Each row is a point on a tangle of strands that fork, close into loops and nearly touch. The rows are in no order.
Two points are linked if the straight distance between their rows is under 95.6.
<237>:  17  21  42  13  32 -17   8  15 -56  67  40 -41 -19  -7   5 -20  43 -30 -33  37
<664>: -16   2  20   8  -6  -7  19 -29   1 -55  -4 -59  17  35  53   0  29 -23 -13   4
<778>: -27  -3  46  39   2   2  36 -11 -12  15   0  18  -4  16  -3 -12  41 -18 -33  22
<782>:  22  13  -8 -11 -16 -13  25 -16 -12 -11  -9  30  -7  50  39 -15  17 -47   7  23
<1079>:  -9   4 -12 -17  48  13  21  -6  -2  -6  -1  -4 -41 -35   8  15  39   0  33  -7
<949>:  13 -19   5  13  44  52  37 -36 -15  54 -10 -39 -20 -40 -13   4   4   9 -19  10
<121>:   5  13  11  -1  17  35  49 -38  11 -42  -1 -17 -25  34  31   2 -32 -10  11  31
<587>:  36  27   0   2  38  33  -9  -2   1  47  60  34 -43 -26  30   7 -41 -41   3  35
<472>:  37  31  -9 -15  -6  -2 -40  -1 -14 -10  -8 -15  29  33   6 -31 -25 -46  63  19
<1054>: -26  45 -14  -6 -13  20 -45 -40 -29  29  -6 -12 -13  31   6   8 -20  18  -5 -10
<706>:   3  21 -44  27 -20  -2 -45  17  35 -35  16  -3  13 -34   6  -6  11 -16  23 -23
<177>:   3   0  -3   5 -22  16  41 -43  17 -43 -24  32 -19  39  41   5  -6 -31  16  43
<384>: -43 -21   1  -6  19  25 -26   4 -46  23  38  38   0   1 -41  -6 -21  13   0 -36
<616>:  14 -26 -37 -27 -23  28  12  28  17 -22 -37 -17 -10 -30 -14  30  13  51  29 -31
<574>:   8  27  42  22 -49  -6  43  10  -6   6 -11   1  17  25 -21 -22 -35  16  29  -3
<548>:  28  18 -39 -17 -22  38 -15  11  10 -13  -9  25   8  14  21 -12 -37 -38  72  10
<1040>:  20 -16 -23  15  -7   3  30 -10  67 -23  -8   2 -12  36   6  19  44 -14  -3  13
<119>:  13   3  10  15  32  43  29 -43   2  -2 -15 -22 -45 -18  32  15 -22 -13   9  41
<942>:  37  15  -2  -5 -12 -36 -30  19  31 -12   6  -9  39  39   1  -9 -17 -59  27  21
<423>:  -8  -7  17  38  21  -2  11 -25  12  -3  -5  32 -24 -12 -11  12  14 -16 -11  17
<123>: -42  37  -7 -12  18 -11 -50  14   7  15  15  44   6  -1   1   9  -9  41  -8  -6
<688>: -12 -20 -20  26 -36 -13   4  28  36  22   9  15   6  -8 -17  -2  28  -1  -1 -23
<593>: -21 -25  50 -12   1   4  -6  12  23  62 -24  22 -27  -7 -12  39  -9  16 -11  35
<420>: -14 -40 -15 -12  35  38  29 -31  -9  32 -51 -18  -4 -27 -21  -7 -15  32   0 -12
<437>: -27  -8  -1  19  13   0  15 -23  35 -31 -25  44 -32  36   1  21  36   2 -16  25
<80>:  45 -13  56  31   2  19  36 -18  41 -31 -13 -31   8  19  11 -15 -26  -9  10 -21
<225>: -23 -31 -15 -15  25  21 -14  13   2  -5 -24 -16   2 -38  26   0  26  20  12  -3
<549>:  36   5 -46   1  -4 -38 -52  24  24 -51  32   5  -3 -30 -22  15  34 -13  11 -27
<545>:   9 -18 -68  21 -52   8  15  33  38   6  12 -14   7 -36 -25   2  45   3  17 -19
<637>:  17  14  40   1  61  42 -16 -28   9  -8  -5 -23 -14   9  11  14 -19  20  13  54
<807>:   3 -53 -16 -15  68 -32   6 -11  15  36 -10  12  23  -8 -54 -22   3   1 -18 -28
<898>:  16  -1  24  16  52  40  15  -4  -3  45  27 -72 -34 -18  12  17   8  -7 -28  17
<951>: -17   0 -35   8  31  10 -10  23  24  61  16   5  23 -27  30 -21  -1  -5   6   9
<743>:  -4 -11   4  51 -27  -5  20 -32 -28 -13 -12  15  27  18 -21 -36  17  12 -17 -46
<900>: -10  16  22  21  52  35  -6 -25 -10 -11   3 -19  14  16  32 -14   2  -4 -32  54
<583>:   7  33   0 -11 -33 -38   9   6  16 -16  -2   0 -30   0   5  22  23  13  11 -23
<935>:  -6  19 -25   3  -4  12 -39  35 -23 -20  34  -3  16 -40  30 -16 -17 -13  42 -34
<125>:  41  39  50 -24 -20 -58  -8  11   4  19   5 -28 -13  25  -6  -5 -19  -3 -24   9
<708>: -10   5  33   0 -40 -11  55   1  18 -54   6 -43  -8  18  27   9   4 -24  -5  22
<244>:  21   1   5  33  18 -36 -27 -15  17  -8 -13   0  15 -17 -61 -24  18  13  22 -33
<926>:  -3   5  -2  24 -45   2  39  23  58  11  -4  30  -6  29  -2  18  30 -26  20   5
<684>: -34  48 -12  -6   8   0 -15   5  16 -12  10  68  -5   8  30  -1  -1  27   5  36
<861>:   0  20  55  -7   0  -2  -8  45  24  51  14  -8 -27  -4   2  25   5  -1  15  38
<290>: -62 -36 -23  -7  -2 -40  -9   7 -21 -16   6  13  33 -46 -38  -9 -48   9 -59 -28
<853>: -16 -52 -18   6  22  -4  33 -23  22  -1 -29   8  -6 -49 -26   8 -12  37 -27 -14
<441>: -13  -5 -14  10  48  34  -3  13 -68  41  40  -8  -1 -46   6 -31 -13 -15  -1  13
<992>:  38 -20 -37  -3 -46   5   7   7  -5 -62  15  34 -11  15   3   7  45 -24   2   5
<216>: -19  42  11 -23 -16  16 -25 -16 -42  -2   1 -44  19  67  10 -13  -7  28  -1 -22
<820>: -67 -58   0 -10 -45 -23  -6   6 -32 -18   0  23   2 -39 -23  20 -31 -13 -41 -38
<91>:   3   2 -11   6   6 -35 -20  -7 -15   8   1 -23 -37 -59  -6  12   0 -38  32  -8
<617>:  17   9 -15  30 -16 -11  10  -4  -5  21 -10  -7  38   2  20 -44   5  -5 -20 -35
<1008>:   0   1 -15 -13  17  10 -28   6  -1  42  29  23 -13 -27  30  10 -21 -25   7  -2
<348>:   4 -19 -14  -7 -10  23 -20  35  17 -43   4  -8 -15 -59  -6  27 -25  45  40 -29
<815>:  31  10  -5  -3 -19 -34 -52  19  10 -33  14  44  30  11   0   4   4 -44  30  35
<325>: -68 -38 -20 -28  -1 -44  -5  28  -2 -19 -28  23  41 -47 -68   6 -32 -18 -43  18
<871>:  -6  34 -28   2 -21  -1 -23   7 -31   1  -1 -17  30  -7   3 -20 -37  21  46 -43
<577>:  -5   5  21  38 -25   3  28 -50  -4   2 -16  19 -19  40 -11 -24 -19  17 -23 -30
<168>:   2 -18  22  -6  -2  25 -27  32  15 -37  14  15  16  -6  -2  31 -25  40  19  -8
<624>:   1  15  21 -15 -38  14  16  20  23 -30  35   8  14  56  34   4   0  -4 -11 -25
<354>:  33   4  78  -8 -20 -24   8  34  -3  55   1 -15  -3  11   5  -8  -2 -20   7   5
<249>:  27 -26  23   6 -67  10 -10   9   9 -56 -19   9  -1  23 -19  52   2  18 -32 -11
<797>: -33  13 -19   2 -48  -1 -32  11 -47  12 -31  -5  32  -7  15 -14 -18  22  18   1
<896>:  18   6 -40  -5 -17 -14 -29  22  -1 -68   4  46  17  15 -22 -12  37 -17  21  30
<742>:  20  12  -7  51 -15 -27 -31  -5  32 -17  15  16  41  25 -37 -35  14   4   7  -5
<893>:  24  23  19 -12   5 -44 -37 -25 -25  15   9 -25  -3  34  15 -18  -7 -26 -29 -16
<330>: -27 -16   4 -12 -22 -24   9  16 -38  11 -33  12  14 -14  -7  -1  -4  35   5   0
<647>:  -5  15 -13 -13  23  36  32 -15 -43  16 -13 -26 -45 -33  27  13  -1 -18  25  26
<30>: -63  24   2  23  12   2 -24  -4 -16  30  48  29  -9   5 -19   1   7  21  -6 -11
<713>:  -6  20 -30 -23 -24  43 -12  -2  15 -35   3   2   2  60  21  10 -12 -36  54  17
<627>:  -9   5 -34  35  10  -9   1 -26  23  -2 -11 -30  40  19  33 -41  44 -14  -2 -22
<799>:  -1  21  30 -16  -5  11 -19   2   4 -14  32 -24  28  81  16 -14 -16  12 -11 -41
<716>:  15   2   4  26  68  52   6   3 -48  45  40 -39 -15 -18  10 -20   6 -14  -6  46
<940>:  14   4 -34 -22  17 -45 -46   8  22 -14  54  40  -7 -22  -1   7  -7 -30  13 -36
<680>:  -5   5  -9   9 -77 -34   7  15   9 -25   5   5 -50  -1 -25  61  18  26 -14 -36
<169>:  12  34 -12   5 -31 -19 -19  -2  18 -24  -1  63   3  15  -5 -13 -28  25  19  21
<221>:  38 -18   3  -2 -69 -22  -2  29  44 -36  -6  -4 -31 -11 -15  63  30  17 -38   4
<968>:  58  -2  -5 -26  15 -20  34   1   8 -16 -13   3   3  19  18 -16  23 -22  11  12
<345>:  29  18  56  13  -6   0  40 -26  -2 -11  -9  -8  15  36   6 -25 -42  28 -18  -6
<582>:  -2  29  33   4 -47   5  12   2  14  -4 -26  40   4  12  -1   6 -37  32  32  35
<768>:   7   8  72  36  11  -5  35 -15 -36  36  37 -23 -10  10   3 -12  18 -25 -38  15
<295>: -21   1   1  29  -2  -8   8  -7 -22 -31  -6 -46  51  26  36 -41  43 -38  -3   6
<639>: -45   0  -1   6  35  19 -15   8 -38  56  11 -17  10 -26  28 -17   4   9 -15  14
<642>: -33 -65 -41 -31  17 -35  -5  17  35 -24 -38  29  36 -47 -29  16  -8  13 -58  23
<259>: -47 -33   4 -22 -39 -33  27   4 -46 -18 -24  29   1 -36 -34  20  -4  27 -29 -15
<399>:  52 -25 -24 -11 -60  10  20   6  14 -54 -24  27   7  46  -1  26  27  -4 -28   2
<852>:  32  -6  34  18  21  -1  14 -17  12  -7   4 -26   1  -5 -20 -25   4   2  28 -44
<1036>:   8  -2 -31 -28  23 -17   6  18   8  15   7  -1   0 -13   1  -3   1  38   5 -57
<459>:  21  18 -13 -30  52 -15 -16  -6 -32  37   2 -42 -32 -34 -14  -5  14 -41  43  16
<18>:  -6  51  35  -6  -2   4 -37 -22 -14  49 -13 -24 -34   9 -15   8 -40  32 -23  20
<485>:   6  11  43 -18  22  50 -20  14  -5  -2  -2  12  -1  -1  23  20 -33  36  14  28
<521>: -19 -56  -9   1  55  17  35 -24 -17  44 -12  -9  16 -23 -31 -32 -20  -3 -38 -33
<126>:  33  -2   9 -21  43   7  10   0 -51  60  11 -50 -23   1  -9  -2  45 -46  -1  22
<894>: -48  -2  -3  16  40  38  -1 -11  -8  13   6 -16   7  11  49  -3  29  27 -43  18
<198>:  -8 -44  50 -33  12 -19   7  30 -16  68 -29  15  17 -20 -25  19   0  14 -18  20
<615>:  19 -31 -31 -62  44 -20   0  -7  17  42 -19  12  -7 -18 -29   6 -10  20 -16 -26
<385>:  -9 -44 -51 -18  15 -46  12 -11  14 -23 -29  15  20 -38 -20  -3  -5  37 -45 -19
<889>:  -9 -25 -51 -44 -15 -24  -7  29   5   1 -14 -15   7 -44 -39  16  -8  46  12 -49
<174>: -12  31   7 -30  -5  53  22 -22  -1 -36  -7 -19  -8  79  27  12 -13   0  18  11

How many points has the smallest loop of links through each point below? Write none if it is on no loop.
<168>: 18
<768>: none
<354>: none

A tip is a point with one link. Name the tips that can be reached along the links from each point below, in the order of the rows.
<169>: <384>, <708>, <742>
<935>: <587>, <225>, <583>, <940>, <968>
<237>: <545>, <91>
<593>: <893>, <198>
<799>: <624>, <18>

A piece is all that can be reached along the links. How many separate loops has the piece of each point below (a circle has one, a figure eight two, a Y none), and how many tips (points with one link)?
<797>: loops 1, tips 5
<216>: loops 0, tips 2
<91>: loops 0, tips 2
<384>: loops 0, tips 3
<354>: loops 0, tips 2

Name the points in between on the shortest way along the links from the first point to the second, in order.
<900> / <259>: <894> > <639> > <441> > <716> > <898> > <949> > <420> > <853> > <385> > <642> > <325> > <290> > <820>
<177> / <249>: <121> > <174> > <713> > <548> > <472> > <942> > <815> > <896> > <992> > <399>
<548> / <807>: <713> > <174> > <121> > <119> > <637> > <485> > <168> > <348> > <616> > <889> > <1036> > <615>
<123> / <664>: <684> > <169> > <582> > <574> > <345> > <577> > <743> > <617> > <627> > <295>
